A landscape with many valleys, sampled at points; each row gives a point and its height.
From any point a ball rolls to the lowest of the 2 points nearest to it. It stops when none of these is lower. Distance is the straight distance between rows; heights are no part of it.
bufo height 29.9: [140 134  68 117 133 131 114 153 141 134 119 155  76 137 155 154 124 190
 127 129 165 103 135 145 117 169 107 149 132 132  97 138 146 114 156 114
 153  90 129 126 153 113  79 120]
Nes height 21.4: [180  77 144  98  83 112 135 100 159 127 117  78 240 135  76  96 173 110
 139 139  97 156 121 129 165 154 119 123 142 103 118 116 177 191 145 124
 100 114 124 136  61 130 133 168]
dib height 43.7: [114 128 124 219 172 143 140 213 143 149 111 101 120 104 144 109 119 193
 115 118 135 128 133 183  75 166 140 197  73 190 111 127 104 148 121 134
 167 121 107 155 123 122 119  93]
rolu height 56.8: [109 171 127 114 176 168 114 129  91 134 143 165  64 143 182 121 138 110
 122 136 172 112 152 132  68 149 151 117 120 133 112 116 101 173 106 128
 112 101 141 110 126 111  92 158]
Zes height 77.8: [175 131 116 171 103 108 166  76 116 153 132 125 183 106 110  95 161 139
 134 129 166 171 103  68 199 120  89 142 139 150  77  99 133 103 113  83
 117 128 133 130  74 144 156 131]
Sib height 31.8: [194 144 147 127 143  81 157  73 136 127 123 144 113 117  91 124 145 198
 132 120 137 129 139  59 130 132 140 129 159 120 133 124 110 117 143 120
  89 114 159 152 119  82  91 121]
Buf height 35.5: [109 146 127 156 151 139 126 186 118 124 145 157 113 133 116 158 156 120
  97 128 127 104 126 129  95 173 102 136 148 133 139 116  95 121 102 143
 141 102 107 137 171 118  89 131]
vazu height 30.2: [118 151 104 170 137  68 130 165 142 149  77 146  22 121  95 174 202  90
 103 145 148  88 119 146 149 145 130 139 137 158 136 112 147 132 148 115
 116 121 139 156 182 205  93 135]
mabi height 68.9: [102 138  79  94 135 204 161 119  91 161 135 161  74 163 141 137 166 152
 111 134 157 116 180 113 129 164 148 105  75  96  95 122 124 157 132  95
 141 101 128 111 126 121 137 152]
Malag height 30.8: [101 126 106 103 138 125 124 110 144 125 123 120  94 130 147 183  78 156
 165 139 117 123 148 105 140 107 140 143 108 106 155 161 180  78 136 128
 124 162 117 120 139 100 116 103]
pobar height 42.3: [115 125 109  69 119 138 111  40 119 124 141 117 176 140 103 118 101 113
 119 119 112 179 169 101 137  88 125  49 164  87 102 129 151 109 128 104
 113 168 186 119 108 103 159 197]
Mub height 32.8: [ 56 105 115 113  86 134 111 146 120  98 141 159 114 124 140 167 110  59
 112 126 109 126 140 148 146  77 117  98 146 116 157 113 178  79 153 120
 146 153 109 126 144 186 172 132]
sedak height 72.7: [170 117 109 102 141 141 147 119 160 172 125 106 198 136 107 145 150 118
 161 147  87 133 231  99 197 141 142  78 116 107 129 178 160  90  90 131
 108 144 161 110  94  98 145 186]
Norob height 80.2: [135 121 133  94  56 132 148  82 114 137 122  95 108 143 135  87 144 115
  96 144 143 150  98 134 167 107 132  88 135 108  69 107 167 175 175  84
 126 133 123 114 111 165 157 135]
petet height 34.4: [159 143  65 111  95 113 141  93 127 145  91  75 189 134 182  77 140 137
 119 169 123 132 151  59 197 137  64  57 154 113  50 179 158 110 140 100
 148 107 168 104 110 116 180 161]
soz height 80.7: [116 136 154  74  50 123 153  61  82 132 124 114  68 133 133 110 151 139
  74 118  99 135 110 127 160 102 147  77 107 112  60 101 161 196 157  87
 149 166 101 137 149 157 177 124]
Dep height 32.9: [103 180 180 140 100 136 112  71 113  94 141  48 122 141 123  71 112 114
 152 132 147 104  75  90 129 164 100 139 152  96 106 109  91 112 128 122
 100 145 119 102 157  87 109 114]
did height 53.0: [118 125 154 142 187 147 130 183 152 126 158 183  95 149 130 109 161  27
 127 153 128  99 148 154 112 141 139 109 109 124 206 109 107 125 100 181
 135 132 113 105 108 166 107 175]
vubal height 23.9: [ 82 142 197 154 135 103  82 150  88  62 148 159 131 133 147 140  95 148
 129 110 143 116 129 161  46  71 129 151  95 143 175 108  95 128  83 168
 110 167 121 140 137  94 149 107]
kigig height 28.4: [125 184 181 176 167 126 163  71  82 142 149  76 139 120 122  81 138 112
 139 124 141  89 104  66 129 151 148 102 131 154 107 140  61 193  87 131
  76  83 134 145 153 126 125 144]
Semu height 34.3: [109 140 117 118 139 113 116 112  70 151 123 174  74 110 132 174 132 171
  98 114 127 136 155 121  98  97 148 109 115 144 104 110  96 147 113  62
  91 114 155 165 125 128 151 116]
Nos height 18.3: [ 97 153 123 161 148 107 160  99 174 145 134 134 145 115 116 107  79 135
 158 147  85 150 128  83 161 110  90 160 103 168 132 121 134   6  67  96
 164 151 123 139 144 102 142 100]
lifi height 22.0: [146  78 182  94 105 148  93  76 120  88  98 142 185 142 171 104 132 119
  86 130  68 139  98 146 136 114 152 117 168 113 143  96 101 180 148 182
 152 184 107 132 141 180 132 114]
Suz height 67.8: [ 94 146 105  89 120 168 151 114  91 136 139 109  65 146 172 146 153 138
 147 120 147 124 169 117 156 133 160 120  71 112  96 133 151 160 141 126
 131 144  94 121 129 103 131 124]
kalus height 10.1: [120 137  99 113 104 162 128 165 123  92 162 117 157 132 172 101 120 139
 125 110 123 133  83 143 108 158  84 143 175 112 124 142 115 125 169 178
 181  90  86 126 152 108 102 100]
fituv height 66.8: [ 94 152 181 114 106 101 176 146  86 155 112 100 105 114 156 136 163 165
 105 118  90 131 157 140 152  97 154 123  48 139 118 114 128 177 126 153
 120 165  85 173 145 134 180  88]
dotem height 45.5: [130 162 151 102 101 142 118 133  38 109 126 124  76 122 170 140 159 139
  87  91 112  85 141 122  88 127 170  81 116  85 149 117  96 197 156 127
 127 109 114 157 154 103 119 121]
lir height 29.7: [133 148  74 110  74 155 101 121 107 112 156 104 168 142 155  86 124 100
 135 145 168 142 102 117 128 119  84  69 162 104  94 158 140 104 161  97
 134  89 163  82 103 120 149 161]
mor height 16.9: [152 115  82  69 137 158 141 157 120 118 125 185 142 157 119 103 162 124
 115 154 133 135 160 148  98 165 127  85 173  98 144 124 123 146 152 117
 153  73 156  95 135 126 107 179]
zazi height 19.1: [137 142 218 153 119 120 158 128  65 161 113 124 136 130 134  77 180  98
  44 125  96  90  95 150 134 101 179 108 108 174 120  99 110 238 147 138
 144 114 107 140 146 185 148 126]
gurit height 25.4: [ 74 128 151 111  93 102  99 157  91  85 162 157 109 122 158 152  96 151
 113 102 142 115  99 157  66 102 103 130 103 119 134 132 131 109 137 132
 119 124 112 143 147 105 158  99]
bezir height 21.1: [149  98 130  92 127 175 108 128 126  93 115 164 143 141 163 103 142 120
  83 119  82 132 120 146  86 142 148  99 187 105 141  84  95 191 157 150
 161 145 116 123 132 158 115 154]
piru height 59.0: [136 166 175 143 181 128 132 134 106 117 140 112 107 118 148 131 100 185
 139 135  98 111 146 119  81 134 127 132 130 132 147 159  98 133 102 184
 138 117 113 150 198  81  65 131]
bobi height 59.7: [124 126 143 145 151 152 104 136 142  91 125 130  99 120 151 169  75 176
 136  95  91 108 141 128  65 160 136 184 153 120 139 137  86 142 100 167
 151 130 109 151 170  85  84 103]
Vuzev height 37.8: [ 89 146 119 172 177 119 116 138 128 137 104 154 114 108 119 172 143 134
 106 131 112 112 151 129  98 147 120 136 155 164 113 103  76 120  80  92
 120 117 142 159 186 138 129 122]
pigo height 42.4: [107 124  88 138  53 122 128 121  72  98 108 138  71 129 113 143 152 134
 100 132 151 127  83  86 138 120 110 112 153 113  99 106 129  91 159  77
 113  99 127 134 159 150 128 108]
lubin height 47.4: [133  97 134 102 139 175 115 153 113 118  83 141 177 120 128 114 124 202
  71  68  87 158 160 148  65 165 152 163 158 108 122 132  82 197 168 128
 139 145 122 135 120 117 124  96]
Ler height 33.1: [128 181 113 179 146 123 122 178 107 133 136 128  75 127 136 137 142 171
 100 138 158  87 115 111  86 170 107 130 138 137 109 152 127 128 132 131
 135  64 134 158 184 105  71 136]
leti height 65.8: [143  81 185  99 118  87 188 136 124 124 110 121 165 126 104 118 169 153
 115 141  83 156 132 130 168 123 172 147  89 123 141 114 124 201 139 149
 111 143  89 142 116 126 142 117]
fere height 59.9: [107 168 177 154 158 104 150 163  77 125 156 103 115 124 152 107 126 157
 139 155 138 145 138 157 110  80 132 127  41 180 164 128 110 149 101 204
 153 150  98 160 146 108 134  97]
livam height 20.9: [159  86 126  66 113 139 157 113 130 108  97 147 160 146  99 113 146 161
 107 109  72 150 146 117 131 144 161 105 146  75 158 123 134 201 184 126
 136 122 110 131 112 101 109 141]
kose height 29.0: [207 130 126 141 131 103 173  80  93 147 129 180 100 113  81 143 166 182
 127 131 162 143 144  57 158 110 128 115 128 131 133 103 121 100 118  94
 124  98 156 140 116 113 127 113]
suf height 20.8: [ 81 139 154 165 153  92 152 120 149 129 111 137 104 126 125 108 148  69
  80 159 118 110 104 129 131 101 146 116 192 188 102  90 105 158 114 134
 126 128 131 149 177 218 139 142]
rurer height 58.6: [134 155 170 134 182 122 144 141  93 135 141 156 126 129 165  98 122 141
 102 139 111  78 148 121  78 139 160 119 151 144 153 144  71 175 136 177
 130  84 123 144 162 105  65 146]
nelit height 22.3: [150  93 126 121  93 114 134  89 122 140 140 206 148 110  87 149 119 182
  90 120 151 193 111 128 106  64 137 113 112 159  91  86 119 122 136  59
 123 129 152 149  80 131 169 145]
puzi height 76.7: [149 115 112 107  70 135 154  94 114 141 190 121 243 141 106  97 124 153
 126 127 155 171 124  95 158  99  93  91 116 120  92 142 142  97 144 126
 130 117 144 142  74  81 185 172]
das height 78.4: [131 120 130 141 102 109 153 113 162 141 129  98 199 107 119 119 143 119
 146 136 127 145 101 123 187 132 108 170 136 146  93 117 118 112 129 115
 109 140 107 138 118 162 145 119]
rifo height 74.2: [150 126  57  99 142 181  86 131 153 143 123 132 143 150  89 174 140 102
 164 128 124 111 190 136 146 206 102 115 148 104 140 159 130  67  98  89
 141 125 154  97 146  86 113 171]
Pemu height 61.3: [184 122 113 123 130 142  73 104 170 122 123  68 144 108 121 136  80 131
 175  83 133 115  74 139 120 153 104 172 183  95 122 172 139 111 160 121
 113 120 157 121 111 103  86 127]
Nobe height 70.3: [149 133  81  78 148 162 167  90 129 157 109 136 114 168 135 120 175 146
 136 168 160 127 182 100 153 154 149  62 117 103  91 148 139 149 136  96
 129 108 150 102 108 114 126 182]
Beped height 10.7: [118 129 115 126 144 158 155 181 149 117 142 106 121 134 148 156 116 155
 151 108 108 130 126 128 131 159 108 167 108  99 155 170 155 113 107 187
 169 119  76 128 147  80  96  88]
mim height 22.2: [114 134 149 164 189 137 142 209 140 137 108 125  98 128  86 158 180  89
 140 130 104 108 172 158 129 171 154 146  86 142 202 106 121 131  84 178
 140 138  85 142 145 140 114 104]
Kuzot height 22.1: [174  61  77  83 116 151  99 151 155 160 136 149 172 144  91 185 125  94
 129 129 140 123 197 177 134 138 144 120 133 123 176 157 190 133 144 121
 125  78 178 106 101 141 128 152]
kedef height 36.4: [179 162  82 140  72  83 118 120 122 160  69  92 167 127 159 116 119  99
 109 210 155 149 132  66 193 134  98  49 184 127  83 169 170  77 128  91
 146 114 182  97 127 142 151 122]
Dubid height 46.9: [133  98 182 108 116 162 111 153  99  94 128 165 157 130 152 139 137 164
 105  77 109 126 124 173  66 138 163 166 113 107 140 122  85 187 146 163
 135 146 106 122 106 120 141  96]
kir height 33.5: [ 95 139 137 117  75 136  96  77 126 108 146  72 191 139 148  90 101 129
 142 120 130 140 100 122 168 139  87 144 135  86 102 124 119  98 123 151
 106 157 102  98 138  95 144 116]
Divev height 25.8: [118 111 140 161 143 121  94 178 160 139  86 139  55 109 127 154 165  85
 122 127 139  67 118 173 107 155 163 148 153 145 154 115 143 170 145 146
 118 137 124 141 145 209  82 131]
Mavak height 55.3: [100 172 128 137 133 136 164 141  87 136 153 136  85 146 162  99 172  85
  99 152 176 105 122 137 119 127 136  93 117 126 105 130 127 163 122 135
 125  96 124 113 133 162 124 135]
moz height 77.2: [161 139 102 151  78 142 157  62  98 150 145 113 219 135 116  93 157 140
 132 136 195 165 113  74 188 108  97  93 103 120  80 121 154 111 141  89
 124 112 166 114  52 127 195 154]
lipe height 21.7: [140 111 132  93 124 125 113 111 139 116 159 151 157 128 127 105 113 155
 134 125 171 156 101 150  95 112 150 143 126 129 104 115 116 151 162 124
 107 116 140 120  89 114 132 143]
Buka height 31.5: [ 71  83 121 106 117 125  86 163 124 106  94 190  70 117 150 200 111  80
 110  92 107 131 145 173 112  83 157 117 128 120 174  91 167 116 133 104
 131 195 121 149 125 178 155 121]
sekab height 18.0: [105 140 148 146 153 135 112 138 151 113 153 108 141 125 140 112  57 120
 155 144 104 141  98 136  99 116 114 175 121 145 127 141 103  71  62 149
 136 152 101 106 150  87 111 132]
tinos height 17.2: [121 123 171 159 144 129 163 149 124 151 102 122 141 119 143  91 172 106
  82 133  96  78 131 125 136 138 160 123 175 160 109 112 102 199 146 152
 132 111 108 145 158 182 116 132]
mibe height 76.3: [165 110 102  89 102 103 147  97 129 119 172 136 234 134 117  90  88 167
 128 119 127 185 146  89 156 116  79  92 163 100 110 167 141  83 160 148
 148 112 171 147 112  65 154 133]
bem height 33.4: [122 101  69 108 102 119 113 110 134 139 109 170  88 121 114 189 125 176
 139 119 151 127 162 108 142 101 132 128 123 106 130 140 175  88 165  68
 117 140 133 147 133 109 132 108]
tov height 19.0: [155  69 113  79 109 157 147 122 143 146 123 122 203 129  86 120 143 147
 119 132  91 180 176 133 155 135 157 114 130 110 135 126 155 180 149 117
 130 135 131 128  75 104 128 158]
Refun height 24.0: [ 90 162  99 167 134 115 127 101 113 137 116 143 123 100 151 119  86 177
 137  97 144 134  95  96 136  91 109 171  95 149  93 105 163  60 142  51
 150 150 120 151 128 111 185  58]
fipap height 21.2: [118 124 181 146 166 166  94 133 102  88 138 145 123 126 132 110  85 107
 156 156 129 137 135 170 105  91 152 150  71 136 187 102  74 108  50 216
 145 196 100 101 125 103 156 123]
zose height 71.7: [163 126 104  91 163 136 175  78 157 151  87 101 154 144 104 116 171 131
 156 160 111 152 199  73 194 149 143  85 124  91  94 152 138 118  98 102
 103 149 152 110  86 121 120 191]
tuz height 64.7: [174 109 188 117 109  49 140 102 179 125  97  65 137 123 107 114 129 105
 149 137 137 112  81 124 175 143 137 150 134 107 144 146 153 127 187 158
  91 156 129 122 120 140 106 110]
runob height 19.9: [132 122 175 121 156 161 107 117 129 121 133 109 160 125 148  94  83 111
 172 133 122 140 108 159 133 114 132 166 107 117 152 115  98 124  85 216
 140 176  99 102 146 118 122 114]
nuta height 32.1: [136 126  40 112  76 150 123 103 121 128 127  93 182 128 149  79 153 150
 123 132 132 142 126 104 161 127  69  97 186 126  57 128 132 122 155  93
 144 122 147 118 110 131 162 149]
nibo height 63.2: [213 121 142 124 157 103 136 106 193 151 116 105 142 131  99 118 102 119
 184 125 105 135 122 130 181 144 113 151 174 122 142 220 140  59 108 118
 114 126 166 112 107 116  98 130]
teg height 45.6: [133  97 134 157 160 182 107 188 161 132 133 124 167 118 161 105 108  94
 150 111 155 123  95 200  70 163 139 172 119 156 159 121 102 187 148 164
 153 113 108  89  74 156  96 124]
kunek height 62.5: [205 126 165  84 127 100  69  86 154 130 104  77 160 139  85 103  88  96
 177  99  93 146 110 113 162 130 134 124 201 111 148 224 157  69 123  91
  99 152 187 112 102 105 107 144]
Dabit height 18.9: [135 103 109 106 126 135 127 118 156 154 136 158 174  99 122 123 103 191
  90 116 145 191 138 144 103 116 137 135 124 149  63 124 120 160 156  93
 131 155 149 143  85 123 151 154]
lamit height 29.8: [117  62  86  96 113  90  84 154 159 130  80 196  86 124 111 211 110 116
 134 119 123 117 136 180 128 109 128 126 138 129 174 106 173 117 141  99
 109 131 142 137 134 177 131 120]
Gefa height 46.2: [105 112 119 135 136 194  80 146 146 119 149 131 163 120 197 115 102 110
 121 106 143 136 121 177  72 125 145 141 120 132 135 103  99 161 137 156
 155 151 112  81  99 143 125 153]
Zifi height 28.5: [ 49 153 111 139 152 120 104 178 139 121 144 129  83 142 115 171  80 107
 160 120 107 129 135 123 122 107 111 154  88 112 173 136 190  40  99 146
 149 152 108 121 162 103 130  96]
sisuv height 21.3: [112 148  85 164 149 112 166 109 158 166 111 155 158  92 153 125 101 165
 151 121 135 151 153  89 169 113  91 163 124 174 104 100 148  48 100  87
 159 144 127 161 125 129 160  95]
Kile height 23.4: [112  98 175 113  82 110 122  75 148 104 104  99 187 123 125 100 151 106
 113 122  95 158 100 131 166 125 135 126 167 110 109  82 137 190 132 160
 111 183  89 132 139 175 143 136]
geb height 42.6: [ 98 166  98 208 172  89 151 189 139 159 118 122  93 120 147 130 146 173
 114 125 136 110 124 161 117 138 122 159  78 199 115 125 135 123 123 145
 157 116 113 188 157 134 131  75]
bunus height 34.6: [170 136 154 118 112  70 118  99 146 104 127 116  98 119  81 130 113 131
 133 133 145 123  96  81 122 115 122 144 165 110 141 152 136  71 148 112
 106 129 159 129 141 110 100  89]
Veze height 31.7: [ 77 158 111 142  79 146 144  93 107 118 160  89 195 122 147  87 115 126
 130 138 144 141  97  73 178 121  69 122 131 135  71 119 109  74 121  89
 131 133 101 111 121 102 178  90]
kidit height 30.5: [120 207 185 178 139  98 134  90 103 122 163  98 121 122 118  75 111  99
 121 136 145 100  80  76 104 139 113 118 144 138 110 134  74 124  98 144
 101  99 143 133 168  92 115 127]
Gipe height 79.5: [123 129  92 118  56 127 162 102 116 149 100  97 120 124 127 129 155 140
 129 140 127 135 114  84 210 106 118 107 125 119  70 126 161 115 168  70
 119 136 121 136 114 168 172 114]
tizav height 39.7: [101 139 155  79 138 127 136  63 127 114 159 131 122 129 114 143 113 101
 139 138 124 154 163  94 125  88 153  95 136 107 124 119 108 110  89 118
  92 163 146 110 132 101 143 168]
kade height 57.8: [124 157 169 164 193 154  89 142 108 128 147 155  77 118 173 122  98 153
 117 125 150  82 152 141  35 150 150 153 119 152 145 122  87 183 111 146
 116 112 149 129 119  95  77 167]
Lig height 24.3: [120 105 157 113 142  92 129 148 153 108 134 182 107 124 135 150  98 131
 122 119 147 146 122 171  84  87 163 154 126 144 134 121 126 149 139 149
 115 165 148 139 111 133 123 125]
rize height 59.6: [113 155 170 167 180 120 159 190 108 128 153 139 157 115 144 116 109 149
 125 147 122 143 141 158 100 111 116 143 101 185 159 135 102 129  80 239
 175 113  86 146 177 124 120  94]
tob height 25.7: [170  84  92 158 111 143 154  76 108 155 119 189 127 115  81 153 148 173
 122 113 167 177 138  82 129  77 121 116 132 138 129  84 128  97 126  63
 128 133 145 136  81 120 143 138]
nud height 20.6: [119 164 177 153  91 109 156 152  51 170 150 114 123 124 128  87 166 113
  69 113 129  92  65 183 111 105 164 113  65 147  85  88  84 218 131 108
 117 105 122 144 138 187 187 112]
kam height 19.3: [111 149 140 198 163 135 141 196 171 134 109  54  86 121 100 146 153  98
 161 121 104 114 113 130 156 170 123 178 102 143 144 125 126 114  96 155
 133 137  70 140 137 129 114 104]
rusu height 66.3: [135 129 144 106 140  97 194 128 104 161  99 112 117 118 128 120 190 164
 109 136  77 133 171 121 170 136 177 139  66 149  99 108 122 220 136 103
 105 144  96 152 108 128 150 122]
San height 23.7: [111 107 154 183 169 162 108 212 145 138 102 130 100 110 143 154 159  85
 100 114 104  97 123 172 109 169 152 151 106 147 184 105 106 151 132 181
 148 155  88 133 129 193 106  93]
Tapu height 16.3: [153  74 114  55  96 176 121 125 129 135 163 144 224 148  66 136 139 101
 108 121  99 157 164 151 102 103 146  77 123 121 178 134 182 184 157 146
 130 105 152 108  68 118 164 196]
sulaf height 15.8: [107 157  95 205 160 118 133 171 176 118 104  75  82 127  94 149 115  92
 162 123  97 106  88 122 155 127 114 198  80 134 160 110 165  48 103 115
 150 148 101 156 131 117 129  71]
rir height 29.2: [ 63 172 105 158 106 134 111  96 121 115 118 109 131 106 135 108 112 113
 109 136 156 130  74  85 170 136  95 119 165 137  64 107 112  95 118  72
 133 139 121 115 155 159 164 100]
mubag height 19.2: [158  35 104  83 121 167  92 135 147 155 119 186 190 146  64 172 127  84
 111 124 110 158 181 156  88 145 139  89 141 121 182 118 183 167 135 101
 112 104 172 113  88 138 146 183]
tet height 40.6: [ 89 190 109 184 188 112 141 146 129 157 127 130  69 111 134 147 152 126
 128 137 149 108 153 109 129 118 127 129  90 180 124 120 119 124  79 115
 123 119 135 175 148 134 127 112]
Fedaf height 54.1: [ 99 147 165 158 164 124 148 171 115 126 164 162  91 144 151  85 155  69
 115 159 166 104 104 158  89 100 160 112 110 164 156 104  99 169 124 165
 119 110 142 115 111 170 122 158]
foso height 26.3: [ 74 159  98 136 101 115  94  81 109 126 141 132  97 123 167 116  95 153
 108 131 177 141  91  95 136 110  97 135 125 148  78 112 143  70 174  49
 138 130 136 106 139 141 153  78]
zada height 9.6: [126  92 108 124 140 189 119 178 171 134 152 110 128 137 111 172 105 101
 163 112 133 112 170 163 123 185 126 146 105 102 171 163 145 106 113 143
 146 114  97 103 116  86 119 120]
pelu height 26.8: [ 54 142 139 121 123 110 107 173 114  93 145 175 106 139 144 159  59 108
 136 110 120 144 111 161  90  84 101 142 112 114 189 128 178  70 120 175
 151 133  94 140 151 115 124  86]
vipo height 65.3: [162 100 189  99 118  68 176 127 152 119 120  98 109 125 109 122 166 114
 144 137 113 114 120 137 175 114 185 132 105 114 156 127 153 200 180 187
  97 151 106 149 129 144 120  93]
Lasem height 73.4: [179 114  60  99 140 192 110 116 157 175 127 115 184 135 101 153 143 117
 171 133 128 113 217 118 155 186 142  93 110 115 131 164 144  99 114 109
 117 126 161  86 101  85 134 186]
bofo height 50.8: [112 143 128 158 164 139 151 182 147 130 165 156  99 155  90 117 166  46
 141 175 159 106 130 151 112 145 108 121 115 135 145 121 100  92  62 115
 108  95 138  93 115 145 113 178]
nid height 48.4: [129 151 146 147 153 140 141 143 156 133 160  99 142 136 127  78 136  62
 161 155 155 115 100 140 127 127 130 126 142 140 120 131 100 100  93 138
 109 115 130  77 103 157 112 174]
fir height 65.2: [137 105 181 127  91  55 133  77 166 135  90  44 164 134 137 101 138 127
 170 141  96 133  87 120 209 157  92 187 125 105 108 133 130 167 160 174
  80 161 109 142 115 159 106 113]
fani height 22.5: [115 144 185 188 187 109  99 149 121  84 147 129  96 139 117 121  57 127
 146 147 121 126 113 186  69  80 153 165  90 177 203 126  90 132  64 197
 113 167 138 133 111  91 129 127]
ninok height 64.0: [192  97 152 123 149  92 148 134 197 144 119  82 140 122  72 141 126 109
 181 113 103 113 115 144 174 154 132 167 145 118 154 187 139 128 143 157
 107 124 139 128  88 134  96 113]
pigop height 19.6: [146 103 128  72 147 144 113 137 135 118 143 191 122 146 167 123 113  88
 123 144 116 131 153 154  93 130 151  89 176  95 168 131 114 146 128 147
 141 128 137 112 126 145  94 165]
kubo height 60.2: [112 118 150 110 147 111 148 166 116 117 162 147 116 136 155 105  95 132
 153 153 166 152 138 194 114  68 141 136  43 165 167 131 130 119 129 227
 167 152  98 119 114 117 140 112]
vuper height 78.9: [120 120  99 149  78 104 134  95 145 124  92  74 161  99 135 132 154 153
 152 131  93 145 120  83 221 156  85 160 142 115  92 126 150  94 151  90
 111 143  99 141 114 156 145 103]
Mevi height 11.1: [123 132  92 197 148 133 130 165 158 137 111 119  74 131  72 198 130 116
 160 135 131 102 131 110 151 148 106 179  70 117 182 123 179  13  85  93
 136 136 112 139 126  97 128 118]
rotu height 75.9: [163 118  83  94 128 108 129  99 146 112 150 118 163 140 110 106  85 165
 145 131  93 169 182  74 163 129  79  83 169  93 123 183 118  56 124 142
 170 129 173 125 140  62 146 137]
refu height 24.6: [140  99 107  93 103 128 114 148 143 132 152 123 173 140 134 152 131  59
 142 146 128 117 172 147 140 115 142  90 143 121 155 151 176  96 126 140
 128 102 158 101 112 155 154 172]
sagug height 75.2: [158 128  69 105 143 137 127 124 148 122 154 137 134 155 109 150 104 157
 172 143 117 120 176 119 156 158 101 115 144  91 138 183 146  49  90 117
 157 110 142 120 151  71 107 155]
Goda height 25.9: [109 113 137  99 163  65 127 161 154 127 117 181  64 132 159 155  81 128
 137 114 136 136 122 190 105  88 155 148 126 138 179 147 166 130 162 191
 139 143 136 148 133 155 111  85]
gam height 13.0: [154 125  82 105  97 137 129 162 132  85 138 153 143 147 115  99 128 133
 144 132 147 123 103 132  94 155  77  96 192  89 130 149  94 113 160 143
 155  52 133 101 137 108 107 145]
lipu height 7.8: [130 136 131 137 117 140 168 156 149 115 161  91 154 133 141  95 148 154
 135 136 131 120  96 117 128 162 113 145 115 116 104 146 123 134 149 163
 138 100  91 137 139  95 100 114]
Maf height 4.1: [121 134 103 145 163 168 132 178 164 137 143 112  76 152 102 178 144 110
 170 142 136 103 162 141 142 173 122 141  72 105 148 145 156  57  81 114
 156 125 113 113 147  93 113 144]
kal height 32.3: [134  90  68 132  99 101  95 121 140 139  83 193  75 130  88 231 127 152
 147 121 148 113 135 139 145 127 101 141 113 126 168 112 171  61 145  77
 115 114 152 123 137 150 112  99]
Vabik height 62.0: [174 140 111  92 102 118  47 101 150 124 128  49 159 119 104 128  70  90
 180  86 102 106 115 127 150 127 120 166 173 100 141 202 176  87 132 107
 109 144 162 100 104 108 110 119]
Bub height 23.5: [159  94 146  89 107 143 126  70 149  98 100  95 189 138 115  87 176  86
 102 127  74 146 109 128 144 126 133  88 164 108 126  90 179 215 159 133
 123 152 104 120 101 160 122 179]
Diz height 26.0: [131 149 167 165 136 117 140  77  85 145 148 104 138 121 120 102 142 143
 112 105 159 111  79 102 112 117 156 119 133 166  73 101  70 207 113  91
  74 102 154 144 123 135 162 130]
lok height 47.5: [127  63 157 113 101 160 104 168 145 101 136 143 194 123 105 169 103 134
 136  63 122 148 107 208  80 137 141 162 133 111 159 119 115 179 145 155
 143 123 109 115  82 126 153  91]
bufov height 39.8: [141  94  81 133  82 132  87  98 136 105  74 130  87 120  97 152 150 147
 134 121 134 128 109 104 112 139 122 120 186 103 126 102 109  99 155  67
  87 120 151 113 131 154  95 139]
mel height 67.2: [ 94 172 151 130 131 132 154 137  83 149 126  75  67 119 185 124 171 143
 127 102 118 114 148 110 170 117 149 129  41 129 118 123 150 172 144 177
 138 147  67 154 150 136 130  97]
neris height 60.4: [160 118 122 128 173 140  99 123 187 111 132 113 124 122 145 124  61 168
 163 113 123 128 111 152  94 158 135 185 183 123 126 156 108 133 127 150
 138 121 149 122 138 108  65 131]
fuzab height 25.6: [ 98 138 126 182 117  90 116 141 120 128  98 152  58 118 111 156 160  76
  92 152 150 103  86 118 118 111 136 109 181 155 118 101 128 123 142  88
  97 114 153 136 173 229 121 143]
tate height 37.0: [149 137 113 148 109  88  80  97 123 113  81 148  41 109 103 159 103 129
 137 136 137 102  84  72 129 129 117 141 172 107 136 128 149  79 157  86
  94 127 166 126 155 142  72 111]
bivu height 15.2: [129 139 141 136 170 122 126 121 163 123 150 116 128 143  98 115  72 116
 165 140  92 138 127 111 138 133  97 166 136 149 150 170 116   9  58  90
 154 154 128 125 157  78 101 115]
vugiz height 36.9: [ 92 135 148 105 150 116 132  70  75 112 145 178  93 119 119 172 113 126
 107 128 139 160 152  72 102  84 143  87 123 141 115 112 106 130  80  67
  88 137 165 147 147 123 178 141]
Beziv height 23.0: [129 159 131 151 110 117 137 120  83 155 128 111  93 116 127 112 150 135
  84 119 136 110  78 147 119 106 167 145  88 161  65  97 103 223 124  64
  95 119 144 137 125 178 172 128]
Nuto height 44.4: [128 152 141 113  81 110 140 116  82  88 127  97  83 135 116 116 166 135
 109 107 121 113 105  82 121 131 129 101 144 105 110 107 102 165 162 115
  97 103 129 144 159 106 128 113]
burod height 27.3: [108 121 121 114  85 123 125 113 118 120 166 131 154 148 147 107 115  70
 140 162 174 134 117 143 121  91 113  85 119 110 112 142 153  91 142 114
 105 109 148  77  91 139 169 170]
fanud height 44.7: [117 113 120 171 169 180 110 204 166 137 136 144 130 108 151 127 107 159
 105 124 142 111 129 181  53 188 113 186 128 167 133 136 100 168 117 153
 159  95 110 110 129 114  86 112]
vulug height 59.8: [121 141 165 139 158 156 142 211 103 125 118 161 162 116 168 119 137 158
  84 117  96 126 132 162 103 111 130 138 107 154 158 130  90 141 112 227
 194 126  80 155 173 176 124  75]
mev height 27.4: [108 109  84  89 141 116  92 161 159 147 114 185  70 129 196 185  79 157
 136 110 157 114 133 182 103 121 129 146 126 135 130 155 161 130 153 137
 150 127 137 143 143 144 107 109]
Fibuz height 31.9: [182 141 115 153 105 103 120  79  55 131 110 167  72 103 111 158 144 199
 109 114 157 132 122  76 107  98 111 122 120 154 120 114  93 141 140  57
  98  90 157 153 136 124 123 109]
Pavet height 47.0: [ 98 133 139 123 137 160 107 103 137 114 166 112 139 134 183  82 122  63
 129 137 161 131 100 150 105 114 129 120 144 136 111  95  99 133 114 158
 132 144 117  87 120 158 129 152]

Where does a ball stop that starts at each point below?
leti: Dabit
Kile: lipu
Dep: tinos
puzi: Dabit
Malag: bivu
piru: Dabit
dotem: Dabit
kir: bivu
petet: Tapu
